Each row is a point on a landscape with many valleys, with its height.
A ball rolls from a point to the lowest of its 5 nearest points, and stops where none of them is lower. Distance is the straight distance between rows; heights are no part of it.
k62 (h 153): [-13 -10 -22   8   9 -10 -35 -47  -3  18 -29 -14  14  -6 -30  17   5  -7
 -21 -30 -29   6  -1 -10 -10  26  44  -6 -14]
k636 (h 500): [-35  13  23  -1  -3 -13 -11  25   9 -13  18 -11 -26   4  12 -25  32 -20
  32 -13  30  19  -9 -12 -19 -57 -23  25  25]
k832 (h 347): [-29  10  -4  13   5 -20 -22  -9   8   7  -3  -5 -11   5 -18  21 -12 -17
  10 -20  41   7  -1   1  10 -25   3  13   7]
k793 (h 401): [ 42  -8  12   0  16   5  14  24  -1   0 -11   4  10  -6  10  20 -18  24
   0  29 -13 -26   6   9   3  36  -8  -9   9]
k773 (h 461): [ 38 -13   6   3  13   7   2   5   9  17  -6  10  23 -13  10  14 -24  30
 -10  20 -17 -20   6   9  11  24  -2 -20  13]
k727 (h 486): [ 70 -11  -5 -31 -18   0  30 -10   6  21 -22  26  40   5  20  16 -15  20
  10  50 -31 -51 -27  16 -14  34   3 -32 -11]
k721 (h 359): [-15   2  11  -2   3   1  -7  14  -5 -14  16  -3 -22  26  16 -36   1   3
  26 -16   5  16  -2  -2  10 -39  -9  27  -1]
k710 (h 682): [ 35 -24 -27 -13  14   5 -10 -34 -19  11 -43  -2  24 -11 -40  23  24   5
 -24 -15 -35 -10  -4  13 -12  62  35 -55  19]
k789 (h 300): [-58  30   3   1  -1  -7 -31   8  14  -5  23  10 -36  -8  20  -8  22 -26
  11 -40  44  38  -5 -21 -24 -51 -15  -9  44]
k782 (h 196): [-28  -1 -30   8  22 -21 -39 -49  15  17 -30 -13   7 -11  -9  17  14 -16
 -14 -40 -11  20  -5  -5 -10  -9  41  -1 -17]
k299 (h 117): [-11  -2 -26  19   7 -13 -39 -46  11  15 -27 -13  11  -7 -21  14   0  -2
 -17 -30 -26  12  -1 -11  -3  12  41  -2 -12]
k387 (h 249): [ -5  -1 -10  15  -3  -7 -26 -26  12  17 -16  -3  24 -15 -11   5 -15   5
 -25 -26 -12   7   3  -6  11   1  41  -9  -9]
k750 (h 233): [ -5   6  25   0   2   7  13  17  -8 -13  16  -8 -15  26   7 -45   9  -3
  20 -13  -3  14  -3   3  13 -37  -7  26 -10]
k69 (h 774): [ 30 -34 -19 -19  13   5 -30 -34 -16  16 -43  -5  18 -20 -40  27  21   7
 -18 -32 -37   4  -5  15  -9  49  44 -58  21]
k424 (h 350): [ 53   1  22 -21  -9  15  48  23  -8  -6 -24  13  13   4  14  -4 -15   4
  10  49 -22 -50   3  21 -13  41  -6  -1 -12]
k705 (h 386): [  1 -13 -28  11  -3   3 -21 -37   2  12 -15   4  17  -9 -16  12  -8   2
 -32 -22 -36   0   0  -7  10  33  29 -27 -19]
k521 (h 606): [ 20 -12 -31  -5  -8   4   0 -29  -1  14  -7   7  31 -12 -10  25   3   8
 -40   9 -23 -18  -4  -2  -2  56  14 -47  -6]
k398 (h 98): [  7   7  23  -4   2  17  17  25 -12 -18  11 -10 -13  11   7 -48   3   4
   0   5  -8  10   3  10  13 -30 -12  27  -6]
k847 (h 108): [ -6   3  28  -2 -15   6  23  28  -6 -20  22 -18  -8  20  -1 -52  13  -6
  17   9   7   9  12   9   9 -30 -17  38   0]
k33 (h 426): [ 19  17  20   0  -1  26  41  36 -16 -16  19  -5  13   6  25 -40   8  18
 -12  24  -8   0  11  12  17  -1 -25  16 -20]
k416 (h 448): [  2 -19 -25  -7  13   0 -56 -42  -3   8 -46 -18   1  -4 -36  35  14  -8
 -15 -41 -34   4  -1  -1 -11  43  43 -21   3]
k802 (h 459): [-41   1  -8  -1  -3 -12 -21   5  -2  -9   7   5 -27  10   9   7  -4  -9
  24 -12  27  14 -10  -6  -3 -37  -9  20  -8]
k97 (h 290): [ 13  -9   6  10   3   4  -6   2  -6   5  -7  -5  -1  -1 -10  21 -33  23
  -1   1  -1  -3   9  10  18  11  -1   1   8]
k71 (h 573): [ 37 -12 -12  -8   2   3   9  -4  13   6  -8  12  28 -14  14  27 -13  30
 -18  23 -19 -22  -6   6   3  39   3 -30   0]
k61 (h 487): [-57  16 -21  22  10 -24 -10 -17  23   1   2  -4 -26 -13 -16  28  12 -36
   4 -28  55  37   2 -23 -23 -26  21  12  27]
k579 (h 466): [  6   0  33  13 -22  21  43  38  -5 -25  47 -19   6  14   0 -39  21   6
   2  34   4   2  26  15  16 -17 -46  42 -14]
k928 (h 442): [-30   8   1  -4   5 -12 -21   7   2  -9  17   3 -26  14  20 -10   0  -8
  23 -21  24  20 -10 -10   0 -55  -8  17   1]
k814 (h 514): [ 48  -3  17 -14  15  10  28  23  -1   1 -27  10   8   0  12  13 -11  21
   5  44 -18 -43  -3  13  -9  38  -4  -7   2]
k245 (h 567): [-29  10  28  -1 -10  -7   7  24   9 -19  30 -19 -15  22  -1 -41  29 -28
  31   1  15   8   2 -16  -9 -48 -18  35  13]
k485 (h 563): [ 32 -10 -18  -5  -2   8   4  -7   8  20  -7  13  26 -18  10  22 -16  26
 -22  17 -17 -18 -10  -1   9  29   5 -46   3]
k787 (h 443): [ 15  -7 -14   7   1   2  -9 -13  11  15  -6   1  23 -17   1  17 -17  27
 -20   4  -3 -13   3   6  17  20   8 -20   5]
k115 (h 152): [-10   5 -12  16   3 -12 -34 -26  12  14 -20  -6  18 -13 -23   6 -17   5
 -23 -25   0   6  -5  -5   8   2  26  -3 -15]
k106 (h 99): [  1 -21 -19  10   9  -8 -45 -45  -4  14 -29 -10  13  -8 -34  27   4  -8
 -20 -37 -29  10  -5  -4 -10  33  39 -18  -6]
k455 (h 552): [ 11 -14 -26   0   1  -1  -4 -37 -10  11 -19   6  24 -14 -18  18   3   7
 -34  -6 -29  -6   2  -9  -2  43  25 -39 -10]
k693 (h 229): [ 15  -3  10   1   8   4  -2  16 -12  -3   8   3 -23   3  -1   6 -30  20
   0  10  -9  -5  15   4  10  19 -12   0  -6]
k520 (h 351): [ 70  -3  20 -21 -13  19  52  22  -4   5 -30  15  14  10   9  -2 -16   5
  14  54 -33 -58  -9  20  -4  40  -8  -5  -7]
k193 (h 285): [-29   4  -3  12  -4  -9 -27  -7   1  -1   8  -1 -14  18 -15  16 -16  -7
  14 -21  26   5   0  -1  14 -12  -4  18  -4]
k660 (h 550): [ 37  16  19  -5  10  34  50  29 -25 -18  -3  21   8  12  32 -11  -5  11
  -2  43 -17 -34   9  15  -8  31 -17  10 -29]
k767 (h 617): [ 32  -8 -30 -13  -9   6  -1 -17   7  20 -11  18  32 -17   4  32  -2  18
 -26  21 -20 -22  -9  -2  -2  52  12 -45 -14]
k739 (h 277): [ -3  -4   4  -8   0  10  -1  16 -22 -13  11   0 -25  20   6 -26 -12   9
  13  -8 -10  13 -10  -3   5 -24  -8  21  -9]
k669 (h 750): [ 15 -23 -22  -3  11  -1 -40 -42  -8  11 -38 -12  11 -13 -46  29  12  -5
 -19 -26 -40  -3  -3  -2  -8  53  36 -36   8]
k823 (h 167): [ 22  -3  17   7  14  13  23  31 -28 -11   8   4 -11  12   8  -4 -13  17
   1  18 -24  -5  14   6   3  21 -14  14 -10]
k426 (h 328): [-17  -3   6  -3  -1  -4 -13   5 -12 -13  10  10 -27  21  10  -3  -9  -6
  15 -11  12   9  -9  -6  13 -23  -5  22 -11]
k976 (h 39): [-55  17 -26   9   7 -17 -13  -6   3  -6  12   6 -21  -2  -4  26   0 -29
  12 -23  54  20  -6 -15 -14 -29  -1  10  10]
k473 (h 414): [-26   0  13  -4   1  -6 -13  16  -4 -15   7  -7 -24  17  20 -31   6  -9
  24 -15  15  19 -18   5  -2 -50 -14  33  -1]
k505 (h 428): [ 17   4  35   0  -9  25  49  34  -4 -17  30 -16  15  10  15 -48  19  14
 -11  33   2   3  23  17  22  -6 -35  30 -12]
k896 (h 329): [-45  12 -15  14   7 -23 -17 -15   7   2  -1  -1 -16  -4  -6  28  -4 -27
   6 -21  58  25   5  -5  -3 -19   8  15   7]
k319 (h 641): [ 24 -14 -35 -12  -7   5  10 -28   0  19 -17  10  43  -6 -15  32  14   0
 -28  22 -25 -21   0   7 -12  65  18 -57  -9]
k597 (h 607): [-46  23   1  -8   3 -11 -21  15   6  -9  18  -1 -31  -3  22   0  22 -17
  19 -30  40  35 -12 -12 -19 -57 -16   0  23]
k984 (h 234): [-16   5   1  19   8 -20 -20 -21  15  21  -9 -11  -1  -5 -19  21 -14  -3
   2 -24  28  16   5   7  13 -15  16  12  -1]
k668 (h 77): [-29  -5  27  20 -57   3  37  25  14 -23  79   8 -14   7  17 -55  10  -3
  25  46   4   3  13 -16   7 -56 -47  30 -28]
k407 (h 373): [-33   5  -5  -2  -4  -8 -18  -5  -5  -8   9   5 -24   3   6  13 -10 -11
  21 -19  25  12  -8   0   6 -20   0  16  -6]
k624 (h 124): [  2  -3   3   0  14  11  14  22 -26  -6  14   3 -13  18   8 -11 -20  10
   5   8 -18   4   3   4  12   3 -14  16 -13]
k936 (h 129): [  5   1  11   3   5  10  15  24 -29 -20  12   0 -16  20  14 -31  -7  13
   4   7  -9   4   4   7  14 -12 -13  19 -13]
k904 (h 850): [ 27 -26 -20  -8  10   2 -33 -35 -17  16 -43  -6  11 -12 -47  28  16  -4
 -16 -25 -41   2  -4   2  -9  47  42 -41  19]
k272 (h 120): [-64  28  -8   6   5  -8 -26  -1   4  -2  26  15 -40 -17  14   3   6 -29
   1 -47  52  44  -7 -29 -17 -41 -11  -4  41]
k628 (h 482): [-25  17  28  -4  -6 -11  -6  23   7 -21  18 -19 -29   4   9 -34  47 -30
  31 -10  25  19   0 -16 -13 -54 -22  23  26]
k677 (h 165): [-18   7 -10  21  10 -24 -27 -31  22   9 -18 -16  19 -11 -21  15  -6  -2
  -5 -32  20  12  -5  -1   5 -20  34  14   3]
k555 (h 150): [ 10 -11   1   9  11   0 -20  -5   8  19  -5   0   9  -9 -12  15 -26  23
  -7  -2   6  -2  11  11  29   3  -1  -4   9]
k771 (h 447): [-25  12  18  -3  -1 -12  -7  18   9 -20  18 -12 -24   8  15 -23  33 -13
  33 -13  27  22 -16 -16 -11 -55 -21  17  17]
k240 (h 591): [ 33 -14 -23 -10  -7   3  11 -18   5  19  -4  23  34 -16  10  29  -7  20
 -23  23 -19 -25  -9   3   7  41   5 -42  -2]
k371 (h 87): [-15  -1 -18  11   4 -15 -39 -39   7  10 -19 -16  11 -14 -21   9 -10   2
 -16 -24 -10   9  -4 -11   2  -1  41   3 -18]
k890 (h 78): [-40   9  32   4 -25  -5  17  20  11 -28  26 -16 -27   9  -1 -48  42 -42
  26  16  18   6   3 -19 -11 -47 -33  38   3]
k560 (h 579): [ 38   9  16  -6  -4  31  53  27 -18 -13  -1  17   7   2  33 -30   2   9
  -5  35 -16 -16  11  15   1  27 -23   3 -28]
k44 (h 177): [  4  -6   6   4  17   9  -1  12 -18  -6   5   4 -17  13   3   1 -29  10
   9   7 -12   0   6   0  12   6 -18  13  -3]
k377 (h 197): [-38  13 -10  12  14 -33 -17 -20  16   6  -3  -9  -8 -12 -19  21   2 -27
  -1 -28  48  24  -4 -10 -15 -22  23  17  11]
k837 (h 553): [-35  14  11 -10   3 -15 -21  19   6 -14  10  -2 -33  10  24  -9  16 -13
  21 -18  33  18 -10 -11 -10 -58 -16  25  21]
k715 (h 370): [ 77  -4  17 -24 -15   3  35  11   5   2 -27  17  24   7  16   5 -21  18
  20  52 -31 -56 -23  31  -7  30   4 -11  -2]
k608 (h 629): [ 25 -21 -34  -8   3  11   4 -38 -16  20 -28  -1  32 -16 -29  30  15  -1
 -35   1 -29 -16  -3  -1 -14  65  24 -44   4]
k457 (h 571): [ -1 -11 -26   6   2   4 -24 -34  -2  10 -19  -4  16  -4 -26  23   6  -2
 -35 -18 -33  -4   4  -5  -5  47  31 -30 -11]
k421 (h 587): [ 26 -10 -26  -1 -10   6   7 -18   8  14  -8  18  32 -16   6  22 -10  29
 -29  13 -23 -18  -8   3   9  37   9 -46  -3]
k894 (h 433): [ 21  16  22   0   8  22  43  28 -21 -16   9   9  -1   3  34 -30  -7  17
  -9  27 -18 -11  16  16  14   6 -11  10 -17]
k678 (h 251): [-79  35  -4  13   7  -5 -24  -9   8  -1  19  20 -47 -13  11   5   1 -39
   3 -47  52  46   0 -36 -23 -48   0 -10  38]
k716 (h 65): [-11 -10   7   2   0  -9 -23   3 -10  -7   3   2 -14  10  -6  13 -25  -1
  12  -5  12   6   4   0  18  -2 -10  18  -5]
k268 (h 634): [ 55 -17 -16 -20 -13   4  13  -7  13  22 -16  15  42 -13  22  29 -14  23
  -5  43 -30 -43 -23   8  -2  39  -5 -33 -14]
k79 (h 206): [  6   4  31  10 -10  20  42  30  -7 -17  32 -18  -3  14   3 -49  14   7
   2  21   1   6  17  13  21 -20 -28  32 -12]
k830 (h 216): [-30   1  25  21 -56  10  25  19  14 -22  59 -10 -13  11   1 -56  26 -23
  23  28   8   5  17 -18   5 -46 -42  38 -21]
k163 (h 643): [ 11 -20 -29   5   2  -3 -19 -36 -13  18 -27  -2  15 -12 -32  29   9  -5
 -30 -11 -36  -5   5 -12  -2  53  29 -38   1]
k128 (h 604): [ 33   1  23  -5  14  14  33  28 -19  -5 -13  16   4   5  11   5 -17  12
   2  35 -15 -31   7  10  -2  38 -12   5 -12]
k167 (h 200): [-19  -2  24  16 -39  13  32  32   5 -22  50  -7 -13  15  -5 -47  20 -16
   7  35  12   8  21  -5  14 -35 -38  41 -23]
k164 (h 180): [-18   2  27  15 -29   9  33  23   4 -25  50 -18 -10  13  -7 -51  19 -18
   6  22   8  16  18   2  10 -32 -36  41 -11]
k244 (h 740): [ 17 -25 -26  -5   5   2 -21 -40 -11  13 -26  -6  13 -14 -34  21  12  -5
 -27 -26 -38  -2   7  -3  -7  56  37 -35   6]
k810 (h 22): [  2   0   1  17   5  -6 -23  -3  12   8  -5  -5  -2   0 -15  20 -25  19
  -5  -8  12  -4  10  10  22   6   6   2   4]
k204 (h 561): [ 55  -8   1 -16   6   3  17  14   8  12 -17  13  32  -8  20  24 -18  29
   2  32 -17 -34  -9   8   0  25   1 -23   8]
k199 (h 419): [-20  15   7  -5  -4 -14 -16  14  -2 -10  15  -8 -24  12  19 -25  15 -15
  30 -21  17  30 -22  -6  -6 -57 -10  19   0]
k570 (h 151): [  1   9  34   6  -7  19  32  29  -9 -20  27 -19   0  17  -1 -58  16   4
   5  13   1  14  18   3  15 -25 -26  31  -6]
k113 (h 402): [ 29  -4  18  -2  19  19  27  24 -16 -10  -4  -1  -5   5  12   6 -14  15
   4  31 -13 -23  12  10  -2  30 -12   4  -8]
k949 (h 668): [-22  11  28   3 -32  -7  15  32   0 -20  27 -16 -15  17  -3 -47  31 -27
  26   8  13  16  10 -16  -7 -45 -25  44   7]
k16 (h 408): [-12   6  28  -5 -11  -4   1  18  -2 -21  14 -13 -16  12   5 -45  21 -15
  27  -6   6  14   0  -2   2 -48 -10  28   6]
k14 (h 467): [-61  16 -21   4   0 -17 -12  -7   9  -2  15   5 -34  -6   1  24  -3 -31
  15 -30  53  29  -6 -16 -16 -37   5  10  19]
k444 (h 302): [-10  -2  -1  16   4 -11 -19 -22  16  16 -14 -10   8  -5 -24  12 -17   8
 -13 -13  18   2   3   2  21  -5  22   6   1]
k433 (h 156): [-11   1  30  12 -24  21  37  31  -2 -16  36 -18  -3  18  -9 -53  20  -6
  10  16  13   2  27  12   8 -25 -31  37 -10]
k463 (h 570): [ 58 -24 -16 -27 -13  -4  20 -17  11  19  -7  27  41   6  19  21 -15  21
   2  37 -27 -43 -28  16  -7  44   7 -45 -16]
k318 (h 326): [-60  23  -5   1   6 -14 -24   8   8 -11  23  10 -37 -13  23   6  15 -24
   8 -37  45  41 -10 -24 -20 -49 -17  -2  33]
k609 (h 344): [ -3   9  20  -6  -4   5   5  22  -9 -13  13  -9 -24  16   7 -45   2   3
  21 -23   3  17   2   5  19 -41  -7  27  -2]
k842 (h 469): [ -2  -1  -6   8   3  -7 -19 -20  10  10  -8   1  22 -16 -14   9 -21  15
 -19 -16  -4  -6   6  -3  19   5  22 -11   0]
k749 (h 664): [ 21   8  15  -4  13  27  38  27 -27 -16   1   6  -4  11  22 -13  -5  11
  -5  26 -18 -15  17  11   7  26 -11   5 -26]
k510 (h 224): [-13   2  -7  12   0 -16 -31 -21  19  18 -16 -10  11 -19 -17   5 -17   7
 -12 -26  21   7   5   0  14  -5  31   9   2]
k85 (h 147): [-15  -4 -32   9  23 -17 -41 -45   7   9 -29 -11   7  -9 -22  20  12  -9
 -12 -34 -27  21  -5  -2 -12   6  39  -1 -14]
k229 (h 554): [ 57 -14   8 -16   6   7  27  14   4  19 -32   9  21   0  18  17 -13  29
   6  44 -21 -48  -6  14  -6  30  -2 -18   6]
k181 (h 362): [ 16  10  21   4  -4  22  39  39 -15 -18  25 -14   3   7  19 -50   9  13
 -11  13   1   3  21  11  19  -9 -27  10  -7]
k932 (h 143): [  6   2  23   5   2  21  33  27 -18 -17  19 -15  -3  15  12 -53   0  11
   1   4 -11   8  14   4  18 -22 -14  22  -3]
k304 (h 438): [-17  10  19  -7 -11  -9   1  22   9 -16  16  -9 -23  16  12 -39  18 -10
  31 -12   7  17  -2  -4   4 -51 -20  28   5]
k713 (h 397): [ 37 -14   3   2  21   4  10  20  -1  13  -7  10  19  -6  11  26 -19  35
  -7  18  -7 -25  10  11   3  25  -4 -21  11]
k598 (h 392): [-30   7   5  -3  -2  -6 -18  10  -8  -6   9  -2 -32  18  15 -16  -3  -8
  24 -22  17  13 -15  -2   3 -40 -14  23  -5]
k210 (h 128): [-23   7 -21  13   2 -22 -23 -41  25  13 -25 -17  15  -9  -9  13  -7  -3
 -11 -32   7  16  -6  -6  -5 -10  36   5  -8]
k542 (h 592): [ 10 -13 -31  -6  -7   9  -7 -27   0  10 -15   5  27 -11 -22  22   0   7
 -31   0 -32 -17   1  -8  -3  52  21 -34  -7]
k665 (h 675): [-69  24 -18  16   7 -15 -19  -6  11   5  17   9 -31 -19 -11  28   3 -40
  10 -36  53  40   5 -29 -24 -32   4   3  26]
k2 (h 225): [-28   8  21  19 -39   5  24  25  10 -19  43 -12 -14  13  -5 -55  31 -27
  20  25  13  11  15  -7   4 -40 -37  42 -10]
k601 (h 493): [-53  22  17   1   4  -8 -15  24  16 -16  26  -5 -31   0  21 -22  25 -27
  20 -32  37  29  -2 -18 -26 -58 -22  -3  49]
k915 (h 437): [ 45  14  21  -9  -1  30  50  26 -19  -5 -10  15   3   5  23 -10  -3   4
  -3  55 -16 -46   6  18  -9  37 -17   1 -24]
k687 (h 314): [-45  14  -9  16   4 -17 -26 -19  13   3   0  -7 -12  -2 -19  25  -9 -25
   1 -25  45  18  -1   0   0 -24   3  26   9]
k475 (h 250): [ 21  15  23  -3  -4  20  34  30 -11  -9  24  -9   0   8  21 -45  10  10
  -9  16  -6  14  11  17  22  -7 -22  22 -17]
k831 (h 64): [ 10   0   9   2   7  18  23  24 -31 -13  12   4 -18  12  20 -23 -12  12
   2  12 -14   2  14   5  10   5 -10   8 -19]
k169 (h 79): [-41  11 -17  18  22 -32 -23 -29  20  14 -10 -17  -3 -20 -17  24   8 -26
  -2 -30  33  29   2  -9 -17 -30  28   9  17]
k93 (h 522): [ 24 -14 -11  -2   4   4  -5  -5  11  18  -4   7  30 -19   6  20 -20  33
 -19   9 -14 -12  -3   1  10  22   2 -27   8]
k56 (h 651): [ 24 -27 -23 -10  -1   8  -6 -29 -13  15 -32 -11  34 -16 -33  27  19  -3
 -27  -8 -31  -8  -1  -1 -10  59  32 -46  15]
k269 (h 547): [ 36  14  11 -13   2  26  45  23 -21  -9  -8  10  -4   9  22   1  -3  -1
  -4  41 -21 -36   0  15  -8  34 -21   3 -16]
k301 (h 49): [ 15  -9  -4  12  -3  -2 -13 -16  11  12  -8   1  24 -17  -2  12 -20  23
 -28 -14  -9  -5   3   2  19  14  16 -13  -1]
k999 (h 544): [-48  16 -13   4   6 -19 -16   3   3  -3  12  14 -30   6   4  23  -4 -20
  12 -24  44  27 -15  -2  -7 -34  -5  12  -5]
k392 (h 569): [ 52  -8  11 -13  11   8  20  15   7   9 -14  13  13   0  13  15 -16  26
   4  40 -14 -38  -1  11  -5  32  -9 -10   5]
k858 (h 427): [-56  19 -18  16  12 -17 -16  -9  14   5  10   5 -22 -12  -9  26  -2 -33
  10 -33  51  29   0 -18 -19 -32   7  10  17]
k643 (h 615): [ 23  17  24  -4   4  29  47  32 -16 -17   5   4  15  -1  40 -33   5  19
 -10  37 -10 -14   9  14  11  13 -25   7 -35]
k945 (h 269): [-11  -8   6   1   5   6  -7   7 -17  -5   8   3 -29  23   2  -3 -18   8
  13  -7  -1   7   4   2  14  -5 -12  18  -5]
k420 (h 123): [ 10   7   9  -5   7  21  26  27 -26 -15  14   2 -10  15  14 -38 -13  15
  -1  17 -17   5  12   5  13   0 -17  22 -14]
k937 (h 718): [ 22 -25 -26 -15   7  -1 -26 -31 -16  18 -35  -4  26 -10 -46  28  19  -4
 -30 -17 -41  -3   4  -5  -7  56  35 -53  16]
k638 (h 222): [-17  -2  -1   0  -3  -5 -19   2 -11  -3   1   4 -22  17   3  15 -20  -4
  16  -5  19   5  -5   0  14 -17  -4  23  -6]
k690 (h 504): [ 13 -10 -17   1  -1   5 -13 -20   8  15  -8  12  29 -24  -6  15 -20  25
 -39  -2 -16  -5  -2  -4  14  33  15 -27 -11]
k836 (h 476): [ 44  -9   7  -7  12   5  11  13   1   7 -12  14  16 -10  14  17 -15  34
  -1  31 -12 -26   0   8   3  28  -8 -21   5]
k502 (h 621): [ 30 -18 -34  -6  -6   3  14 -25   7  15  -9  15  40 -11  -1  35  -3  14
 -30  24 -23 -23 -19  -3   0  45  10 -50  -7]
k396 (h 125): [ 62   2  22 -18  -2  11  38   9  -5   5 -27   6  17   4  14   8 -15  19
  17  51 -17 -53 -13  19 -12  47  -4   1   3]
k549 (h 306): [ 24 -12   8  -3  17   9   4  24  -8   1  -7   5   3  -1   6  21 -19  22
   2  23 -11 -21  10   8  11  28 -15  -9   7]
k331 (h 837): [-51  13  -5  -6   3 -19 -21   3   4 -12  16   6 -24  -2  21   1  10 -24
  24 -27  43  23 -19  -9 -10 -53 -15   9   9]
k451 (h 716): [-44  16 -13   5  -1 -20 -18   0   4  -5  15   7 -26   5  10  11  10 -24
  12 -19  42  30 -20  -9  -7 -37 -10  12   5]
k992 (h 212): [-30   5 -18  17  16 -32 -30 -35  21  16 -18 -16  16 -18 -11  21   7 -14
 -13 -39   5  27  -6  -7 -11 -19  43   8  -3]
k607 (h 424): [-44  19 -14  10   0 -20 -21 -11   7   7  -1   0 -26   1  -4  25  -5 -25
  16 -26  50  17  -1  -6  -9 -22   1  18  -2]
k852 (h 195): [ -6  -6 -22  16   4  -9 -26 -43   6  12 -20  -7  15 -13 -18   8 -14  -2
 -25 -27 -29   5  -1  -9   4  23  34 -14 -18]
k734 (h 439): [  4  -4 -23  12   2  -2 -24 -36   6   9 -16   3  22 -13 -16   2 -13  10
 -32 -17 -21  -3  -3  -2  15  16  37 -19 -11]
k682 (h 367): [ 26  -9   7   3  12   3   1  15  -1   9  -4   6   0   0  -3  18 -29  25
  -5  18  -3 -21  17  12  15  20  -5  -7   9]
k64 (h 71): [-28   7  28   9 -32   1  21  18   9 -22  35 -22 -18  19  -6 -48  30 -34
  25  13  19   6  13 -16  -4 -46 -27  35  -1]
k516 (h 246): [ 14  -1   7  -4  22   7  10  17 -16  -5   0   1 -11   7   5   3 -22  17
   9  17 -15 -14  17   9   4  23 -10   8  -5]
k375 (h 650): [ 33 -24 -33 -21  -3   7   9 -28  -4  18 -26  10  36  -6 -38  39  18   0
 -30   9 -24 -26  -3  10 -17  66  29 -47   0]
k528 (h 572): [ 62 -17 -10 -28 -16  -3  19 -14  11  18 -19  26  38   0  22  20 -12  30
  -1  42 -33 -44 -28  21  -5  36   7 -35  -5]
k931 (h 622): [ 47 -25 -27 -33 -10   1  19 -18   9  23 -17  27  38  -2   2  36  -5  18
 -13  43 -31 -36 -27   9  -9  51   3 -45 -21]
k483 (h 856): [ 27 -26 -20 -21  16   6 -44 -44 -11  11 -47  -9  15 -20 -38  27  21   5
 -16 -34 -38   7  -6  13  -7  49  41 -55  18]
k867 (h 248): [ -2   5   5  -6   0   5   7  24 -13 -12  13  -7 -13  15  14 -34   6  -2
  15 -10  -7  10  -2   6  11 -36 -17  25  -8]
k571 (h 148): [ -3  -5  30  16 -23  11  38  28   0 -20  46 -17  -2   3  -7 -47  19  -4
   6  34   9   3  26   8  16 -21 -47  36 -13]
k914 (h 473): [-36   8 -12   6   6 -18 -16  -8  10   2   3   9 -22   8  -6  22 -10 -23
  13 -18  45  16  -6  -2  -7 -20   3  23  -1]
k533 (h 354): [-16   5  30   7 -20   0  21  24   2 -11  31 -19 -14  19 -10 -53  29 -20
  23   3   6   5   8  -5  -8 -37 -20  36   3]
k200 (h 236): [ 15  -7   6   7  17   5   8  19 -14  -6   6   2  -8  12   1   8 -23  21
   5  16 -13 -13  13  11   5  22 -11   8   1]
k616 (h 632): [ 70 -15   6 -22  -2   0  20   4   8  16 -23  20  35  -3  24  20 -13  29
   6  51 -23 -43 -17  16  -7  29   0 -24   0]
k912 (h 413): [-52  29   5  -6  -1  -6 -20  11  13 -13  24   4 -42  -4  22 -13  24 -20
  25 -33  41  39 -14 -21 -22 -62 -24  -1  42]
k988 (h 602): [ 36 -13 -17 -22  -4   3  11 -14  17  23 -10  22  36  -9  20  26 -12  28
 -19  26 -23 -29 -14   5  -9  38   0 -43  -6]
k969 (h 462): [-36  16  30   1 -14  -5  10  25  16 -19  20 -16 -30  10   1 -42  41 -36
  36   0  20   8  10 -25 -21 -45 -30  33  11]
k414 (h 468): [-67  22 -12   4   2 -11 -19  -8   4  -7  16   8 -34 -13   0  13   6 -36
   3 -43  54  39  -7 -28 -17 -48   5  -3  29]
k311 (h 674): [ 22 -15 -31  -2   7   3  -9 -36 -14  14 -30  -5  18 -15 -40  18  19  -9
 -28 -10 -41  -2   5  -4 -16  60  32 -41   7]
k53 (h 470): [-61  20 -11   4   1 -11 -20  -1   6  -3  18  13 -24 -16  12  19  12 -24
  14 -39  47  33  -6 -25 -17 -45 -11  -4  23]
k117 (h 399): [ 83 -14  14 -39 -21   6  45   8   5  14 -27  17  32   9  13  -1 -30  18
  19  54 -47 -58 -17  22  -2  27   1 -14  -8]
k255 (h 268): [  3 -10   4   8   5  -1 -26  -5  -4   0  -2  -8 -10   9 -12  15 -21  12
  -4  -4  13   0   8   8  21   5   1  11  11]
k26 (h 175): [-21   8 -13  10  11 -27 -30 -29  31  16 -17 -16   2 -12 -20  19  -9  -8
  -8 -31  19  20   2   0   1 -20  36  12   7]
k950 (h 577): [-39  12  21 -12   5 -14 -15  23  15 -15  19  -5 -29  -4  18 -15  25 -17
  30 -27  36  28 -16 -10 -16 -53 -18  15  27]

Two balls start at each pair of points below. Name the first point that both come to, or write none.
k988, k502: k485
k837, k771: k598
k950, k331: k598
k643, k793: none

Where does a ball stop that starts at each point below?
k767: k301
k542: k371
k375: k371
k244: k371
k457: k371
k392: k831
k128: k831
k204: k831
k773: k831
